Each row is a point on a landscape with many valleys, with its height.
A ball rolls from a point to whichever of its 2 nearest points has the largest drop for the distance, and stops where none of them is lower. Distance is the straight distance between rows; heights are no part of it.
guzud: [ -2  14 -16 -16 -15 -13  -8   6   1   4  -1  26   4  16   3   2  -2  10
   2   9 -22]  (h 2.91)
vitim: [  0  -5  -6   5 -24  10 -19  16 -18  14   6  12   6 -17  13  -5 -15  22
  -9  -9  -5]  (h 4.23)
fiked: [ -5 -11 -14   2   6  -2 -32  -1  -7 -16   2 -28  -8  -6   1  27 -10  16
  10  -8   1]  (h 5.15)
taf: [-14  -1  -1  -2   5 -13 -17  -8 -17  -1  15 -15  -4  -2   4  10   5  12
  11 -26   4]  (h 4.98)
zit: [-20 -15 -16  -3  19   6 -16  -5  -1  -3  17  -5  -3 -10  20  23  13  15
  -3 -21   1]  (h 3.49)
Godo: [ -1   9  23 -10 -11  -9   7 -13  10  -7  -8 -31 -20   6  -2   0  15 -34
   3   6   2]  (h 4.71)
tor: [-18  13  13 -19  10  -2   8  -7   0  11   8  -1 -15   2  15  -5  24 -24
   2 -11   1]  (h 4.78)
lako: [-14  31  15 -25 -15 -24  20 -21   6  -2   3 -23 -14  13  -8  -9  18 -23
   8   6 -17]  (h 4.14)
Kuz: [ -1 -20 -13   8  37  27   1 -13  15   7  11  -5   8   0  11  18  10   2
  -1  12  12]  (h 3.56)
Sasel: [-25 -13 -13  -2  15  -9 -23  -6 -18  -3  18 -18 -11  -7  11  27   8  14
   4 -28  -2]  (h 4.31)
mibo: [ 14 -10   0  11  24  21  21  -2  15  -8  -7   1   6  -2   1  -7  -1 -12
 -16  20  14]  (h 3.01)
Bomav: [-11  22  -2 -23 -11 -11   1 -12  11  -3  -3  -1 -12  25  -7   4   2 -11
  17  14 -25]  (h 3.36)
feful: [-17   0   9  -5  13 -20  10 -15 -19   6  12 -17 -10   1   2  -6  18 -17
  10 -20  14]  (h 6.21)
suk: [ 17   3   9  10  -9  10  28  -1  17  -6  -7  12  -2   1   3 -20  18 -15
 -18  11  14]  (h 2.67)
Dem: [  8  10  13  -4 -33 -12  12  10 -14  20  -3  28   6  -3  -7 -21   5  -1
  -7  -2 -10]  (h 3.48)
Sime: [-21  27  11 -20  -5 -16  -3  -6 -11   4   7 -10 -15   5   2  -2  -2  -8
  20 -12 -15]  (h 4.27)
gepam: [-14  15 -12 -16 -12  -9 -24   4 -13   6  10  -5  -5   2  11   5  -6  20
   9 -21 -18]  (h 2.95)
demek: [  5  -1   2  18 -17   8  -1  26 -14   2  -8   3   9 -17 -10 -16 -39  12
 -11  13  -6]  (h 4.99)
tof: [-26  22   3 -19  -6 -12 -16   1 -21   8   9 -14 -18  -9   9   6 -10   3
  13 -23 -15]  (h 4.30)
fam: [ 10   9  -4  -2 -11 -11   6  15   7  -9 -18   2   5   4 -21  -9 -29  -9
  -7  24 -11]  (h 2.68)
kiko: [  1   3  -3 -13  14  15  -3  -6  15  12   3  17   3  13  15   4  20   0
   6   4   1]  (h 3.15)
Pege: [-19 -19   3   7   2 -13  -7   8 -28  16   8   0  -9 -18   8   3   6  -7
  -3 -26   8]  (h 6.57)
kizu: [  8 -24  -4  40  10   6   5   2 -12 -11  -2   6   7 -17  -7   5 -14  19
 -10  -4  19]  (h 4.58)
zes: [  7   8   1  -5 -41 -16  14   8  -8  10 -13  31   5   1 -13 -23  -1  -6
 -10  17 -15]  (h 3.27)
genu: [-18  29   8 -25 -14 -16   5 -13   0   1   0 -10 -13  13  -8   0   4 -12
  18   0 -23]  (h 3.72)
Numot: [ 10  -3   1  12 -11   5   1   9  -2  -1  -8  17   2  -6   0  -7  -9   1
  -5   4   6]  (h 2.14)
Sovo: [ -9  -5  11  -2 -22 -12 -17  11 -15  15  -5  -3 -11 -14   0  -2 -11  -7
   2 -12  -2]  (h 6.09)
Zuf: [-14  26  11 -27   3 -14  15  -3  -3  12   6   7  -4   1  11 -14  18 -14
   2 -10  -7]  (h 5.09)
gis: [  3 -22 -14  28  -8   6 -18   1 -16   0   9   1  13 -17   2  11  -4  33
  -3 -19  10]  (h 3.32)
nen: [  8  15  -7  11  -6   3   8  31 -12   0 -12   9  18  -9 -17 -20 -44  14
 -20  24 -19]  (h 5.23)
veta: [  0  18  -6 -18  -9  -6  -3  -7   9   2   4  16   2  24  -1   1   4   3
  16   8 -16]  (h 3.10)
Kib: [-10  -1  -4 -13  24  16 -12  -4  20  -1  -3 -11 -11   4  14  14  -4  -7
   6   8  -4]  (h 1.08)
bugel: [ 10  -3 -11  -2  28  30  -2  -8  23   9   4   7   9   6  14   7   9   3
   0  15   5]  (h 3.35)
zez: [ 23   5  -5  16  -1   8   4   2  15 -23 -10  -7  17  10 -21  -1 -27  15
   7  21  -2]  (h 3.75)
vop: [ 20  -7   6  23   3  14  15  -6  11 -15  -9   4   3   1 -12  -5 -11   6
   3  11  15]  (h 4.13)
Geg: [ -3   9   5 -13   1 -10 -12 -10  -1   0   5 -11  -2  10  -1   3   8   3
  22 -15   4]  (h 5.54)
vadu: [ 22   3 -10   4  12  15  -2  -6  23 -13  -4  -8  18  11  -9   7 -13  15
  11  21   1]  (h 3.55)
tefi: [  1   5  -5  -9  -2  -1 -19  -6   6  -5   4 -10  -3  11   3  16  -2  16
  21  -8  -7]  (h 5.86)
vamig: [  1 -11   4   2   7   6   5  -5   3   0  -2   7  -4  -2   2  -1  13 -13
  -1  -7  15]  (h 5.26)
riva: [  1 -24  -1  14  12  -1 -14   7  -9  -7  -6 -12  -1 -13  -1  14 -13  -1
  -1  -6  11]  (h 3.61)
tipu: [  5  -6  -9   0   7  -2 -24   0   7 -14  -4 -18  -2   5   1  19 -11  15
  16   0   1]  (h 5.65)
pevif: [  0   2   4  -1 -28   1  -7  19 -20  19   0  26   6 -11   5 -17  -5   7
  -6  -4  -6]  (h 3.79)
duze: [ 15  -9   9  21   2   9  32   5   5 -13 -13   7  -4 -11  -2 -18   1 -18
 -27   9  20]  (h 2.31)
ratur: [-26  16   2 -17  20   4  -2 -10  -2   7   8  -3 -17   2  16   9  17  -9
  12 -15  -3]  (h 4.04)
bov: [ 10   8  -8  -4  -2  -9  21  13  18 -15 -19   2  11  14 -23 -15 -19 -12
 -13  30 -16]  (h 2.42)
nopif: [ -3 -25  -3  26   1  -6  -6  -7 -22  -1  13   4   9  -7  -4   9   9  18
   2 -21  14]  (h 3.73)
von: [12  3 -6  9  0 15  3 11  9 -9 -6 22 13 -1  3  0 -9 19 -3  8  1]  (h 2.51)
rir: [-23   9   3 -13  23  16  -6  -8   8   2   0 -12 -21   5  15  18   8 -18
   8   5 -10]  (h 2.63)
sare: [ -2 -34  -3  27  13  -7  11 -11 -12  -1  13  13  11  -1 -12  10  20  11
  -1 -15  20]  (h 3.93)
Fone: [  1  -2  18 -10  -5  -7   7  -6   3  -3  -5  -9 -11   3   1  -2  13 -21
   3  -7   8]  (h 5.02)
gefit: [  4  12  -7 -18  12   0   4   9  24  -7 -12  -4   1  15  -5   1 -19 -14
  -1  32 -16]  (h 2.41)
fos: [ 11  -8  -8  14 -16  12 -15  23 -15   6   0   6   8 -18   3  -6 -34  25
 -13   0  -7]  (h 4.64)
Tafif: [ -2 -16 -14   8 -10   1 -20   6 -21   6  13  -1   7 -14   8   7   0  31
  -2 -29   3]  (h 2.71)
Gimav: [ 12   8  -5  -3 -28 -10   3  13   3   1 -14  17   2   3 -14 -10 -17  -1
  -4  17 -14]  (h 3.00)
nunop: [ 23   2  -1   7  18  32  21  -5  28  -1  -4   5  11  14   3 -10   2  -6
 -10  28   4]  (h 3.16)
Rodu: [ 23   5   4  12 -15   1   9  -2  17 -14 -11   5   7  11 -18  -6  -9   1
   5  15   1]  (h 3.95)
Domul: [-17   4  16  -7  -2 -22  -1  -5 -28  14   6 -17 -11 -16   0 -13   6 -14
   6 -26   8]  (h 5.84)
bon: [  5   9   9 -13   0   6  11  -2  20   7   0  18   2  13  12  -8  21 -11
  -3  10   3]  (h 2.97)
Zom: [ -7  -2 -22  -8  12   9 -18   7   3  -2  10   7   4  -5  18  19  12  27
  -5 -24  -1]  (h 2.62)
Fepul: [ -1 -20 -17  13  16   3 -23   9  -3 -20   1 -22   2 -16   0  23 -14  18
  -6  -6   5]  (h 4.37)
dama: [ 24  -2  -2   7  15  18   2 -10  22 -12  -5 -21   9  14 -17   3 -12  -1
   8  32   7]  (h 3.37)
miget: [ -7   5 -12  -7  -4   1 -24   7  -8   6  14   7   8  -7  15   9   3  28
   1 -28  -7]  (h 1.56)
lutin: [  7  -4  12   3  -4  -1   6   1  -6   5  -3  19   2  -7   1  -9  14  -5
  -2 -12  11]  (h 5.41)
lemis: [ 10  10 -11  -5 -10   0  -6  12   2   0  -5  31  14  12   3   0  -7  18
  -1   7 -14]  (h 2.75)
kot: [ -8  20  23 -19 -23 -18  20 -19  16  -6   0 -36 -15   7   4  -3  25 -34
  -6   9 -11]  (h 4.43)
Sozoz: [  9   8  -9 -16  -1  -4  16   0  23  -9 -13 -12   2  20 -18  -9 -11 -21
  -5  43 -15]  (h 2.21)
lere: [ 16  13   9  -6 -14   5  22   0  16   1  -7  23   3   9   4 -13  22 -15
 -15  20  -5]  (h 2.84)
kan: [  6   4  -4 -11  17   9  -8   4  20  -8  -7  -6   0   7   0  11 -14  -8
   5  16  -5]  (h 2.08)
Zos: [ 25  -1   1  10  20  29  16 -14  27  -5  -1 -19  11  14 -10  -9  -3  -6
  -2  37   5]  (h 3.24)
misi: [  6 -22   3  27  21  12  24   0   6  -9  -7   8   1  -6  -1  -2   6 -13
 -20   8  23]  (h 2.73)
Kapa: [ -9  15  17 -15  -6 -21  16   1 -11  14   9   2  -1 -10   3 -24  20 -16
  -2 -18   5]  (h 5.31)
kod: [  7  -7  -3   6  -4   2 -15  15  -3  -4  -8   3  -1 -11   2   7 -13  10
  -4  -7   1]  (h 2.83)
Nogi: [ -2   5  19  -7 -21 -19   6   1 -18  18   2  -7  -2 -11  -3 -23   8 -13
   2 -20   8]  (h 5.53)
sokis: [ 13 -18   4  33   2   6  17  -1  -5 -15 -11   6  -2 -12 -14  -7 -12  11
  -9   0  19]  (h 4.35)
kerim: [-19 -20   2   4  17 -13  -5  -8 -14   5   7  -8 -12  -2   1   8  16 -13
   0 -22  11]  (h 6.52)
zoveg: [ -9  13  12 -15 -21 -18  -5   6 -15  18   0   6  -3  -5  -2  -9   0  -2
   5 -15 -10]  (h 5.80)
sugeb: [ -3 -29  -1  23  20   5  12 -22  -4   3  19   8   8  10  -6   9  27   4
  -2  -5  21]  (h 3.90)
meker: [ -8 -20   8  10 -15  -6 -17   8 -25  13   0  -8  -5 -20   2   0 -10  -5
  -1 -17   6]  (h 6.33)
ser: [ -5 -26  -9  19  30  14   4 -15   5   0   8   1   6   3   3  15  17  -2
  -4   3  18]  (h 3.76)

Call two points neighbours if one is among the 2 nearest of the other. Go from one point of each pair to the other, from neighbour to neighbour, staying as low as possible. Name the highest point that can't be avoided.
Numot and duze => tof
Kib and Sozoz => gefit
duze and miget => sare

Two balls start at each pair of points below. Name the first point that both come to, or write none.
kerim and sugeb => none
vop and bugel => duze
tipu and vamig => Numot
ser and sokis => duze

For each start below, name the point where the ball stops.
Fone => Numot
Sime => Numot
demek => Sozoz
